Each row is a point on a landscape with many valleys, with its height.
A ball rolls from a point to the lowest of its 2 nearest points, and stops where none of them is lower. Distance is the straight distance between rows; heights are no part of it.
Z_768 h=364: [143 182 118 120 178 140 166 162 132  94 149 151 135 136 154 114  88 116
 137  62 149 158 109 149 107 160 127 119  97 138 102 151  98 192 172 190
 167 161 166 132  69 154 219 100 122 106 107  86 156]
Z_35 h=471: [121 166 113 117 171  85 160 105 141  80 122 152 121 127 115 135 161 178
 127  85 125 110 115 135 105 132 170 119  88  91  91 111  88 142 128 160
 146 115 132 171 110 124 122 148 157 162 112 110 169]
Z_748 h=275: [134 131 108  99 121 201 128 140 120  94 163 103 128 100 174  75  99  90
 124  79 164 142 121 101  91 133 138 136 115 140 116 144 146 141 136 146
 156 149 137 114 103 152 200  55 108 115 108 104 120]
Z_636 h=534: [131 150 160 168 134 153 160 167  90  69 141 134 165 170 146 155  92 161
 136 144 110 167 125  76 104 157 138 105 139 167 137 109  90  87 146 133
 164 122 105  46 135  80 123  98 115 139 144 116 135]
Z_95 h=526: [142 106  65 142 116 124  80 109 139 168 115 126 103 117 126 128 177  72
  90 101 111  59 132 140 168 160 106 143 122 116 114 185 160 155 136  70
  68 157  91 143 145 193 132 155 111  96 110 164  80]
Z_622 h=270: [107 123 153 101 110 153 163 115 108 120  90 123 131 149  75 102 148 117
 134 163 131 162 124  96 112  90 181 114 116 129 141 121 123  76  79 115
 116 119 113 173 153 140  96 118 135 193 115 151 168]
Z_275 h=148: [147 128 138 144 186  78  91 151 172 108 121 134 179 138 116 146 146 130
 178  89 165  57 141 105 173 158 120  97 135 172 158 150 102 109 156  89
 144 144 116  68 130  70  96 106  71 115 161 156 131]
Z_719 h=548: [151 150 117 126 155  69 126 174 151 134 140 148 127 110 137 177 106 164
 108 122  91 141 104 149 134 159  93 115 140 120 125 141 124 162 156 119
 152 168 169 107  65  84 143 166 104  62 122 177 144]
Z_836 h=709: [141 141 111  79  78 138 170 127 140 191 116 117 141 144 124 113  94  91
 132 196 104 207  79 180 124  76 105 134 124 115 164 151 142 149 125 148
 150 149 142 166  57 190 149 144 159 156 143 133  89]
Z_933 h=442: [ 98 175 116 164  95 152 108 137 119 119 106 116 157 103 111 209 105 155
  90 193 102 184  73 178 120 130 121 119 175 166 147 105 153 134  95 132
 166 116 173 104 143  98 109 167 167  89 144 166 156]
Z_729 h=226: [120  91 193 136 137 201 104  99  79  91 158  97 116 131 118  81 165 112
 111 158 130  94 154  74 136 157 148 132 143 140 128 156 161  90 101 101
  63 133  82 129 191 140  76  91  98 121 112 127 132]
Z_657 h=310: [142 128 127 150 168 106  67 161 148  90 136 133 157 118 143 174 141 148
 133 101 147  82 152  98 158 171 126  98 164 163 139 122 108 103 149  92
 129 124 116  40 139  60  88 111  71  91 146 168 129]
Z_248 h=356: [113 146 163 178 102 206 124 141  77  84 149 131 145 129 123 171 105 147
  97 178 100 176  97 104 109 148 125 135 177 165 135 120 150  98  90 129
 125 106 116  87 150  97  97 109 137 108 111 131 150]
Z_252 h=308: [139 101 142  96 128 186  66 104 116 107 146 138 135  62 151 137 162 108
  90 115 171  98 170 120 173 166 123 143 184 160 138 142 161 141 148  89
  85 117  82 100 139 161 108  86  93  93 152 144  68]
Z_233 h=361: [128 107 135 173 151 101  82 119 125  96 183 108  99 129 149 133 127 148
 150  87 122  59 132 104 118 184 109 134  98 109  89 117 126 113 128 134
 107 125 102  98 147 101 117 102 128  97 120 120 107]
Z_708 h=843: [142 127 136 193 115  78 167 159 112 162 134 120 136 172 128 152 114 126
 134 160  76 119 137 131 149 151  79 116 111 144 135 128 108 126 153 111
 121 157  78 130 141 122 121 173 125 141 162 131  80]
Z_322 h=716: [120 117 129 146 110 190 132 118 109 110 154  95  98 149 149  91 130  81
 116 116  93 128 144  96 100 137 120 125 107 127 100 112 138 106 124 120
  94 122  89 149 179 155 140 113 122 153  85  86 129]
Z_599 h=560: [126 101  89 133 121 162  64 104 124 129 132 122  99 100 122 117 177  95
  79 110 123  73 150 127 147 149 139 132 130 133 116 150 174 141 120  88
  65 146 100 156 161 179 104 120 112 112 100 171  88]
Z_956 h=738: [126 130 142 175 141 187 148 116 106  91 144 102 106 180 141 108 141 110
 134 131  75 127 145  56  93 140 136 110  88 101  90 144 109  62 101 115
  99 125  94 123 168 111 137 110 110 143  75  81 183]
Z_238 h=353: [163 140 163 121 193 112 162 130 148 121 121 130 131 156  94  72 133 148
 211 103 174  78 142  96 134 110 118 111  58 115 149 173 104 108 142 150
 151 152 142 168 113 138 144  99  98 184 131  94 145]
Z_961 h=97: [103  81 165 163 154 151  87  98  80  77 131 106 126 127 100 120 188 140
 141 130 140  64 164  89 147 167 136 140 145 138  98 122 161  82 125 109
  69 105  66 110 207 114  52 106 134 127 122 136 119]
Z_756 h=485: [122 175  53 122  97 146 123 124 141 181  86 122 150  87  76 175 163 104
  47 179 105 154  97 220 161 136 150 107 163 152 157 119 149 155 121 114
 120 140 162 150 119 148 106 168 149  94 163 188 124]
Z_376 h=219: [129 124 112  98  86 115 178 114 124 181 114 138 157 158 144  99 101 108
 162 143 151 177 125 126 123  81  72 124 147 130 180 139 110 151 140 153
 143 125 102 131  71 182 141  83 161 174 179  62  89]
Z_831 h=885: [152  83 163 112 119  57 155 149 151 191 122 103 115 148 112  98  88 138
 197 167 121 141 126 138 157  69 100 134 111 113 155 148 135 134 134 116
 154 150 155 159  92 129 133 152  98 149 123 138 129]
Z_240 h=332: [138 173 112 120 154 178 177 142 138 118 155 113 143 168 167  95  81  80
 126  78 131 153 118 145 109 121 104 137  87 108  96 143 102 184 168 170
 154 154 154 124 103 163 233 101 120 142  97  71 146]
Z_69 h=78: [136 112 128 124 147 153  73 113 151 105 166  97  98 123 126  78 170 103
 149  88 139  63 136  87 116 164 125 112  84 107 105 160 148 103 107 126
 102 150 116 126 155 120 139  79 105 125  89 127 141]
Z_183 h=624: [118  98 126 186 147  57 100 189 161 120 109 150 151 139 148 197 100 153
 123 183 118 126 134 155 150 110 132 141 183 162 166  85 114 105 137  89
 133 104 129  76 134  67  91 192 122 123 168 138 143]
Z_113 h=300: [ 97  74 159  76 124 178  71 117 106 137 115 133 111  87 132 114 143 124
 115 144 177 147 142 143 137  99 174 138 177 138 127  94 154 116 110 119
  99  77 148 128 158 127 100 127 118 130 134 182 145]
Z_539 h=408: [151 164 114 127 157 122 143 149 149 103 149 137 133 138 137 119 120 124
 162  69 155 115 134 118 126 172 106 125  90 137 126 155 117 159 160 140
 131 159 144 123  99 137 180  95 106 109 120 118 144]
Z_359 h=503: [116 142 137 127 184  72 128 106 156  84 128 157 103 136 106 120 161 201
 145  91 116  88 114 143  95 123 152 140  58  43  75 144 116 120  88 145
 147 134 155 166 119 114 118 152 170 157  67 102 178]
Z_87 h=699: [125 168  98 122 101 130 159 141 126 135 150 123 128 114 147 139  95 117
 114 115 113 157 101 176 111 128 114 151 114 124 111  80 112 176 163 179
 144 122 143 151 108 144 171 147 183 121 159 110  76]
Z_513 h=874: [165  93 126 126  95 101 145 148 134 221 118 118 135 174 132 124 100  89
 131 179  98 154 123 155 157 107  75 134 158 148 170 194 179 150 140  91
 118 178 118 145  73 169 146 155 102 110 146 143  84]
Z_881 h=583: [124 133 124 142 145  63 120 175 147 136 111 153 147 126 124 193 105 161
 113 151  98 131 123 144 149 130 131 118 157 139 154 117 105 135 141 101
 175 150 151  90 105  69  99 184 115  99 141 168 143]
Z_151 h=381: [157 106 183 124 173  88 132 128 136 124 146 105  81 150 107  74 102 188
 196 148 119  99 120 101 116  97 110 115  62  66 113 157 108  99  78 154
 153 156 158 141 106 105 131 124 111 133  73 111 180]
Z_894 h=206: [113 114 141 190  88 145 107 100  88 136 131 126 115 111 106 164 146 140
  57 167 108 115 147 156 158 143 107 131 167 161 132 116 181 129 110 112
  76 106 111 131 187 130  91 151 125  83 139 156 109]
Z_845 h=714: [ 94 119 111  80 118  77 137 121 138 119 107 133  88  78 123 123 100 167
 138  86 153 140  93 180 107 107 162 150 124 102 107  50  93 159 153 182
 140  96 188 145 100 118 131 161 168 108 142 129 101]
Z_384 h=175: [118  97 148  64  95 173 129 126 109 143 131 131 138  86 175  87  85 122
 146 114 173 195 126 136  98  72 124 141 181 129 164 127 133 149 122 166
 156  92 138  92  99 139 153  75 138 170 162 112 113]
Z_67 h=305: [135 138  93 117 101 207 142 138 137 131 164 102 133 131 178  83  79  53
 109 108 122 173 114 127  85 119 118 134 116 114 113 140 144 159 149 153
 145 142 131 116 107 178 224  91 111 124  85  88 116]
Z_135 h=195: [129 107 147  98  81 154 165 139 122 160 145 116 144 121 168  99  69 111
 145 136 153 209 115 157 116  84  81 139 165 136 178 126 143 161 135 158
 167 123 130  96  72 151 160  95 157 166 171 113  89]
Z_912 h=671: [139 127  89 106 119 128 135 116 150 135 123 133 113 133 140  94 128  93
 148  82 148  92 133  99 120 132 111 136 100 110 115 135 134 140 138 130
 125 137 116 161 113 182 157 101 143 155 114  84 100]
Z_472 h=311: [116 137 149 146 120 143 174 134 103 121  97 137 133 160  63 138 135 141
 127 187  95 168 123  92 123 107 149 111 121 132 154 135 116  74  61  95
 138 135 114 144 148 129  85 137 122 173  91 151 184]
Z_173 h=879: [172  96 133 144 123  54 159 147 142 192 112 121 139 163 110 117 109 112
 151 182  93 142 135 151 174  96  91 113 129 133 167 155 146 134 141  95
 141 174 118 158  98 129 124 171  89 137 121 159 121]
Z_677 h=484: [140 144 161 136 148 150 139 162  99  69 139 141 158 149 150 132 113 151
 149 135 108 135 120  56 115 150 141 107 137 151 151 148 102  74 115  95
 170 137 119  70 128  71 109 106  95 124 121 134 169]
Z_309 h=238: [146  77 179 100 112 205  63 123 103 107 171 135 124  70 150 136 145 110
  66 140 165 122 146 130 168 162 143 122 207 153 134 131 168 135 141  83
  85 125 120  85 157 104 100 110  80  71 132 182 115]
Z_654 h=623: [106 152 106 120 156 135 139  91 154 128 149 146 109 151 151 100 135 126
 108  90  91 138 132 149  86 117 147 127  75  58  37 120 108 159 109 138
 155 131 150 156 179 138 164 170 134 130  31  72 170]
Z_47 h=568: [104 149 103 113 148 166 125  97 151  72 145 119  91 141 139  84 154 117
 135  66 150 106 140 106  61 134 168 142  87  93  62  91 125 105 110 141
 144 110 121 143 178 126 130 112 129 136  62  88 157]
Z_257 h=599: [ 95 172  81 145 134 166 137  73 148 118 132 151 131 143 145 137 164 115
 101  64 121 122 145 127  72 134 175 131  91  99  31  92 114 138 114 146
 143 108 128 145 206 139 127 145 136 125  51  83 159]
Z_577 h=466: [101 166  93 156  93 126 143 114 127 159  84 116 149 102  92 178 141 137
  72 198 106 158  94 199 141 112 129 105 157 157 156 105 144 143  84 136
 134 114 162 147 152 117  98 178 174 101 154 172 145]
Z_107 h=213: [126 129 129  64 102 218  83  83  95 127 147 156 134  51 150 113 139  94
  72 124 197 175 130 129 111 108 157 151 211 145 160 132 142 154 125 129
 129  93  93  94 126 168 145  56 123 122 159 122 108]
Z_195 h=705: [141 178  85  88  98 124 168 130 149 166 122 128 149 137 135 126 110 104
 126 146 119 166  72 191 126 118 105 138 130 122 141 134 118 171 153 158
 158 144 150 169  64 182 178 138 163 129 156 112  80]
Z_525 h=243: [156 141 118  85  98 132 187 123 127 187  92 145 138 183 120  91 112  98
 164 154 132 156 121 107 116  71  90 128 113 111 185 169 122 138 132 154
 141 139 131 175  56 213 177  83 125 167 129  63 116]
Z_374 h=685: [122 129 124 111 101 145 156 133 121 138 136 119 113 133 137 102 100 104
 134 118 118 157 113 128 126 125 119 130 102 132 140 132 129 131 143 137
 133 143 131 157 105 144 154 113 132 150 131 126 116]
Z_469 h=153: [152  78 147  73 107 207  56 115  99  95 183 103  97  36 167  99 124 120
  85 122 157 139 125 124 124 171 141 139 182 130 108 110 174 141 135 130
 110 119 124  87 143 125 140  95  90  75 101 150 113]
Z_675 h=767: [ 96 146 117 187 123  52 144 131 126 143  72 147 149 119 100 215 150 176
 104 149  87  98 127 160 136 131 117 142 130 140 135  91 117 131 121 134
 133  95 123 129 152  84 105 193 173 103 170 148 107]
Z_742 h=220: [109 102 176 111 119 186 125 113  73  97 122 111 116 142  90  85 155 122
 143 176 133 154 153  69 106 107 167 133 141 134 124 139 149  67  70 121
 105 111 120 128 181 112  85 112 130 150  96 151 192]
Z_56 h=539: [105 136 120 124 171 104 107  93 172  74 149 131  96 128 119  96 159 146
 152  64 150  81 137 131  82 138 154 131  65  74  64 118 122 112 103 149
 129 119 122 138 158 113 134 120 151 148  84  91 143]
Z_815 h=382: [134 172 101  94 128 108 193 126 125 133  90 149 173 145  83 132 128 141
 152 101 144 139 116 135 172 112 163 108 120 142 166 109  74 115 158 127
 162 141 139 152 104 122 127 120 128 182 173 133 130]
Z_223 h=339: [143 161 129 101 146 113 177 145 146 105  93 152 195 156 117 129 131 128
 163 102 179 130 127 104 170 113 158 110 133 173 177 122  78 100 175 116
 175 131 123 113 106 111 105  98 101 179 188 119 125]
Z_818 h=746: [102 126 118 136 135  60 140 119 143 125  91 129 119 119 100 163 127 167
 140  98 122 113 136 154 136 132 129 143 120 126 126  76 108 132 154 140
 124 100 131 145 145 108 102 161 170 120 161 136  89]
Z_401 h=129: [133  67 202  90 146 200  98 116  78  90 161  93 117 123 128  66 154 114
 135 174 139 132 158  44 137 142 157 118 160 136 146 172 144  79  74 110
  93 138 102 111 184 111  89 101  83 129 118 139 162]
Z_523 h=869: [174 104 132 144 125 111 162 162 145 193 130 120 135 169 140 119  98  99
 172 148  99 139 122 127 152 130  52 143 141 133 153 176 161 168 186 132
 126 174 140 136  73 163 181 139 109 106 136 111  89]
Z_764 h=321: [114  68 156 108 139 138  67 120 129 124 126 122 120  83 126 140 146 134
 122 124 161 100 159 135 161 141 150 141 178 155 124 107 153 125 123 103
  83  91 116 100 171 105  71 131 119 113 142 162 103]
Z_97 h=457: [129 144  99 161  99 107 132 152 122 178 132 121 104 127 141 141 140  96
  96 165  57 126 123 166 113 141  93 134 116  93  86 129 140 172 131 139
  94 142 132 165 141 135 178 185 162  94 100 143 103]
Z_454 h=450: [105 104 157 100 146  57 121 139 149 130  92 118  97 121 109 139 115 188
 163 145 121 125 115 130 120  82 146 145 110  75 128 107 112 108 102 134
 152 116 171 131 122  90  84 147 134 142 102 158 161]
Z_105 h=266: [109  88 175 136 160 149  68 119  95  71 141 112 116 124 127 130 163 147
 150 140 130  78 134  51 118 162 157 145 134 122 103 122 149  55 103 129
  92 112 100  79 170  87  53  87 130 101  98 117 155]
Z_972 h=241: [ 96 197  73 192 110 120 113 126 146  87 125 155 146  94 127 219 178 141
  50 110  97  96 105 146 109 170 140 131 136 146  99  97 162 144 105 129
 136  98 144 138 146 113 135 161 185  78 111 147 144]
Z_668 h=269: [171 162 107  80 125 149 181 120 145 170 113 133 124 168 115  76 131  82
 166 127 117 127 126 104 126  71 130 131  70 100 155 182 123 120 122 136
 137 141 153 199  76 203 187 110 107 177  80  85 167]
Z_712 h=221: [104 112 134 113 147 157  71 116 127  70 155 100  98 100 120 111 177 126
 127 109 133  79 132  83 107 170 151 129 120 115 106 113 159  88 114 124
 103 116 104 110 156 102  98  96 126 115  93 142 151]
Z_308 h=430: [150 137  82 118 132 127 111 141 137 105 156 118 127  94 146 144 132 111
 136  71 155  93 135 132 144 184  98 133 126 147 115 134 141 144 167 120
 120 144 129 105 104 152 156 103 108  83 150 150  85]
Z_366 h=279: [141 122 137  93 176 102 133 137 161 101  83 140 182 126 125 115 146 121
 190  92 192  92 144  95 162 137 148 109 126 167 173 146  93 106 165 105
 152 132 134 101 117  94 117  94  88 148 166 132 127]
Z_262 h=347: [134 139 158 129 167 122 167 131 137 109 142 119  89 162 118  87 122 162
 173 135 102 128 141 100  97  88 124 123  43  70 106 153  95 105 101 156
 140 152 146 163 123 118 159 126 114 163  79 105 191]
Z_92 h=449: [130 152 134 183 167  92 120 133 137 102 160 134 126 151 141 144 141 158
 140  89 104  83 130 106 114 188  97 120  90 113  89 152 104 114 143 118
 107 147 104 104 132  98 138 121 130 139 117 114 136]
Z_319 h=659: [138 113 148 187 136  95 110 163 127 118 138 127 163 148 161 187  92 138
 126 148 136 134 149 144 158 132 115 114 186 171 159  88 121 115 170 105
 122 111  99  69 149  69  98 167 116 134 183 131 114]
Z_444 h=696: [146 113 144 173 117 119 138 152 106  91 159 116 154 150 155 155 106 134
 150 117 139 115 164 113 156 169  97 117 161 183 152 107 124 113 175 115
 123 126  69  73 153 102 104 124 109 131 192 125  69]
Z_204 h=274: [100 111 161  95 108 196  80  65 100 167 115 160 124  67 131 127 161 104
  85 142 187 146 132 148 132  76 168 152 194 157 141 110 154 140 107 109
  95  66 124 131 148 162  96 126 129 119 166 157 113]
Z_46 h=419: [120 155 117 182  99 139 133 140 118 155 152 118 123 144 179 159 115 108
  73 161  33 139 100 150  78 140 107 121 117  77  69 113 131 136 107 135
 113 131 148 130 144 104 181 187 172  75  86 106 134]
Z_468 h=304: [166 160 130 102 155 142 179 122 148 129 121 123 122 169  99  82 136 140
 172 123 141 115 148  92 128  90 138 111  61 121 137 167  96 106 130 139
 142 152 144 197 108 152 167 107  94 195  89  91 180]
Z_571 h=244: [129  81 122 171 134  62 106 155 144 189  66 126 142 134  93 142 137 124
  66 186 128 117 172 181 178  92 162 126 169 140 154 127 142 134 103  66
 101 107 124 122 167 114  56 188 107 139 161 181 138]
Z_653 h=440: [120  92 119 158 138 115  90 129 123 106 183 102  79  95 166 128  90 137
 128  89 107  97 130 127 102 181 104 139 111  99  74  99 137 140 146 162
 108 121 114  85 132 114 139 122 149  73 115 105  83]
Z_466 h=523: [148 129 105 118 112 102 122 174 138 172 143 117 107 112 126 148 118 135
 105 155  80 135 114 145 137 150 100 108 129 126 131 157 141 154 137 109
 126 165 146 130  97  99 148 153 108  83 115 189 132]
Z_498 h=415: [126 131 130 114 149 136  98 171 122  78 121 137 136 118 137 174 138 160
 128 114 136 126 131  93 126 165 137 109 160 150 146 124 107 102 134 106
 150 134 136  73 120  66 105 103 101 111 125 164 154]
Z_674 h=491: [147 103  97 144 104 106 116 132 135 194 118 117 103 138 129 128 136  87
 110 149  85  97 129 149 151 145  92 132 109 123 113 157 156 161 141  98
  87 153 112 168 133 177 138 168 139 118 131 147  85]
Z_906 h=793: [120 151  83 194 140  72 151 134 129 148  87 140 157 131  80 197 158 142
  99 118 100  88 154 139 152 169 122 121 119 158 141 118 112 129 144  90
 120 117  88 131 167 109 100 169 146 126 171 169 100]
Z_775 h=755: [134 189 102 180 139 108 185 139 124 107 136 148 152 182 130 163 119 114
 136  83 120 114 143 125 139 169 100 123  87 144 111 122  73 147 178 142
 126 125  83 140 136 154 160 126 148 167 174  96  90]
Z_331 h=654: [130 171  93 133 150 107 147 112 148 131 137 138 120 155 123 103 122 111
 141  83 123 103 142 132 123 145 120 141  75  82  83 131  99 163 150 132
 108 143 129 176 139 161 176 135 150 157 111  95 129]
Z_90 h=151: [126  97 152  61  96 168 119 110 100 174 129 137 123 113 146  85 121 100
 143 142 180 189 157 107 106  59  99 137 201 137 191 166 145 152 109 136
 138 116  97 104  99 172 141  76 124 161 173 107 129]
Z_974 h=896: [110 118 125  65  82 136 127 104 136 192  96 144 143 111 120 117 125 131
 128 161 163 208  93 181 130  72 182 127 171 139 153  84 102 104 109 137
 146  92 180 145  80 146 112 122 147 180 178 135 147]
Z_898 h=501: [143 133  80  94 103 119 135 143 141 192 100 126 122 122 101 146 148  97
  85 174  91 154  98 186 151 125 130 110 134 127 149 143 157 154 131 105
 125 161 149 172  89 143 133 172 129  96 127 195 117]
Z_88 h=309: [121  69 141 139 143 116  75 153 133 148 104 130 131 130 118 146 133 133
 110 168 141 115 154 148 165 114 151 127 195 153 151 117 139 108 116  80
 113 115 135 104 154  93  76 159  99 132 146 176 143]
Z_487 h=731: [102  76 149 113 134  48 121 115 155 137  93 112 115 125 119 125 105 148
 193 109 160 113 143 160 146 103 133 154 127 116 121  72 103 114 151 142
 118  86 126 132 149 102  88 153 165 153 172 109  99]
Z_699 h=72: [ 99  99 145 234 100  95 118  87  95 142  81 128 116 149 101 160 161 147
  61 198 103 100 161 137 179 121 113 154 165 153 136 134 175 114  75  97
  91 107 106 131 186 122  61 172 142  92 136 166 139]
Z_866 h=891: [125 117 128  45  90 119 151  91 140 182  96 138 131 118 105  88 135 113
 157 150 150 166 124 117 141  64 151 128 122 109 184 155 126 106 104 123
 146 134 149 170  70 174 135  97 132 174 135 103 144]
Z_847 h=888: [130  99 151  53 101  99 158 133 145 178 101 121 109 130 121 100  87 134
 162 145 138 172 112 148 147  60 141 119 121 114 160 117 126 139 127 141
 158 135 163 164  79 125 132 140 118 163 126 139 137]
Z_853 h=661: [141 130 113  95 179  87  99 120 178 122 154 130  79 103 123  82 118 149
 163  78 153 110 109 157 108 140 123 125  77  77  88 143 132 185 136 166
 140 155 177 162 100 136 175 127 135 111  65 107 161]
Z_606 h=180: [ 90  85 138 190 107  70 118 106 116 177  74 116 125 124  84 159 140 141
  80 204 131 138 145 168 168  82 132 140 168 147 138 111 156 130  85 116
 114  95 126 143 163 115  63 190 155 112 145 181 152]
Z_691 h=328: [102 163 115 211 104 108 132 130 108 103 122 137 149 123 146 219 135 177
  69 141  82 117 103 133 115 155 109 147 124 156 102  83 170 128 121 145
 126 105 144 109 134  90 141 174 203  60 140 133 105]
Z_717 h=223: [141  77 150  87 116 191  90 134 117 109 166  96 115  69 172  73 118 104
 139 114 163 130 136  98 124 146 115 141 158 140 136 150 159 134 126 133
 124 131 133 107 112 135 160  70  89  98 117 128  95]
Z_563 h=650: [145 171  78  86 175  96 121 115 185 143 140 145 117 140 143  92 122 141
 145  78 147 127 115 183 123 118 153 142 105  62  73 141 124 195 134 183
 139 148 190 202 102 161 188 152 137 126  64  71 152]
Z_643 h=384: [114 147 142 184  99 136 145 148 119 124 138 123 131 130 151 181 106 149
  94 164  51 154  79 128  78 144 116 138 117 118  91  97 147 123 104 151
 128 125 154 116 118  96 141 167 184  75  97 112 124]
Z_639 h=422: [115 113 143 165 107 121 133 147 109 123 172 110 100 132 177 158  85 162
 117 136  77 145 114 117  96 155 103 137 123 102 103  96 142 126 135 160
 118 108 129  92 118  98 125 150 154  78 112 110 101]
Z_779 h=285: [127 127 168 179  90 188 100 114  81 100 170 129 124 103 129 173 133 148
  61 164 119 139 128 130 139 163 120 130 177 176 131 109 166 135 124 129
  81 107 108  96 170 126 100 136 120  77 136 136 118]
Z_868 h=894: [128 114 145  45  97 145 132 133 135 160  95 122 145 129 104 109 118 125
 139 176 157 218  86 152 126  60 190  98 155 126 164 111 109 108  89 117
 158 116 186 151 105 124 105 119 121 182 134 177 187]
Z_89 h=519: [156 164 144 198 162 112 169 151 112  93 146 156 156 185 151 156 130 147
 136 111  94 110 133  72 126 176 106 103  71 134 108 158  83  99 136 114
 139 154  90  91 125  95 137 125 107 153 131 107 131]
Z_970 h=405: [126 159 151 161 104 175 102 157 101 104 132 145 154 122 126 194  98 149
 103 188 100 193  79 138 129 135 138 125 196 170 158 125 135 107  96 110
 166 127 152  67 135 100  86 148 122 112 127 159 163]
Z_78 h=721: [102  65 140  74 121  46 110 131 170 148  88 122  96  99 133 126  83 159
 177 118 167 142 124 192 136  82 152 168 140 106 125  55  99 137 144 168
 135  82 175 141 115 114 107 157 167 140 172 115  99]
Z_328 h=209: [139 133 124 102 155 149  87 109 170 106 137 119 134 117  96  77 185  91
 173  66 176  48 141  78 126 146 136 117  78 126 130 185 144 107 124 126
 123 152 120 143 137 147 130  71 100 144 116 122 146]
Z_735 h=728: [138 125 128 171 125 130 154 132 115 108 144 124 139 156 151 130 111 110
 150  94 133 107 152 100 143 168  74 129 106 160 132 125 111 127 169 125
 105 136  77 104 138 150 137 101 125 153 166 103  59]
Z_118 h=707: [103 132 118 111 124  98 155 127 128 103 133 123  96  99 142 110  70 150
 134  91 156 151 109 175  97 118 131 158 115 109 100  56 100 181 154 206
 144  98 153 134 108 134 162 145 186 105 154  86  78]
Z_731 h=302: [169 143 164 100 166 145 134 122 160 109 129 132 150 128  91  67 166 109
 213  83 192  39 148  71 112 135 126 113  56 146 152 206 118  96 148 131
 146 163 140 129 125 141 148  58 111 151 131  84 151]
Z_492 h=893: [138  87 164  32 111 123 142 105 141 183  86 133 133 123 118  73 141 113
 172 181 165 174 147 112 138  22 198 108 143 115 175 146 112  95  91 110
 147 115 161 165  99 136 117 118 110 191 141 146 185]
Z_556 h=371: [140 118 114 125 124 171  74 135 105  89 165 119 113  88 149 149 139 120
  97 100 150 108 161 119 150 186 124 127 145 148 111 105 157 137 157 115
 100 116  93 100 148 140 126  96 105  95 141 150  77]
Z_870 h=860: [163 147 127 174 139  89 183 161 140 155 136 136 161 179 135 136 107 113
 175 134 111 127 138 118 168 127  72 125 101 143 144 161 112 151 180 130
 143 162 112 146 109 142 168 147 116 147 156 120  91]
Z_176 h=570: [137 180 143 188 147 152 185 176  94  82 167 140 167 194 152 162 102 146
 111 122  88 169 106  90  90 168 105 109  90 141 110 126  76 106 133 128
 143 155 117  87 109 104 156 129 121 129 136  94 141]
Z_9 h=179: [129 121 110  52 122 176  96  94 107 145 126 155 135 101 147  84 152 100
 122 121 199 151 165 107 117  88 122 143 204 147 178 161 138 143 125 118
 126 116  79  97  90 179 123  48 120 122 178 106 110]
Z_273 h=126: [ 90 175  60 172 115  83 131 108 146 106  79 159 135  67  79 204 192 153
  51  93 106  89 102 139 118 140 168 133 136 111 105 102 134 139 101 131
 141  94 170 156 138 100 106 174 172  94 114 150 170]
Z_72 h=698: [108 111 143 124  93 186 139 136  92 116 140 114 132 138 144  84 109  91
 133 123 130 164 136 108 103 135 121 135 121 145 129 120 146 107 125 134
 120 119  97 141 141 147 136 106 141 165 141 113  98]
Z_336 h=417: [126  80 200 105 169  45 101 133 155 114 128 118  73 138 115  93  95 198
 204 132 132  91 111 131 117  73 120 126  82  57 118 120 102 116  99 170
 176 139 163 115 101  82 104 132 119 128 104 117 162]
Z_289 h=818: [114 161 109 218 110 112 146 135 104 139 112 144 149 162 122 197 146 127
  89 154  80 104 152 128 133 171  93 113 115 173 136 127 121 130 140 108
 108 133  75 123 168 132 105 162 128 123 145 146 108]
Z_301 h=638: [125 178  70 103 142 112 151  90 157 158 139 143 123 157 131  98 123 108
 128  94 100 125 142 169 124 105 140 140 100  59  55 138 109 188 134 148
 139 146 149 179 169 159 178 170 142 141  54  68 147]
Z_51 h=429: [130 167  99 116 167  77 175 107 135 110 101 150 133 156  80 124 162 172
 157  85 137  96 125 113 152 126 170 116  79 104 132 117  69 108 142 134
 134 126 124 175 121 124 112 124 129 188 143 123 144]
Z_829 h=246: [121 154 102  95  91 225  94  74  88 143 136 146 142  62 131 125 152  96
  63 131 172 173 100 169 115 115 169 133 191 167 154 124 153 133 111 114
 106  89 123 128 125 179  97  96 127 126 160 146 113]

For each start below, name the point where the ball stops.
Z_444: Z_699
Z_539: Z_469
Z_756: Z_699
Z_322: Z_275
Z_47: Z_275
Z_870: Z_87
Z_151: Z_90
Z_868: Z_87
Z_764: Z_90

Call two points neighbours if one is among the 2 nearest of the other. Go from one point of each pair to the other, from neighbour to neighbour, staying as low as possible. Name the highest point that can't be avoided.
Z_90, Z_961: Z_238
Z_469, Z_275: Z_176
Z_643, Z_233: Z_653
Z_69, Z_401: Z_105
Z_401, Z_961: Z_729
Z_643, Z_469: Z_599
Z_699, Z_90: Z_764
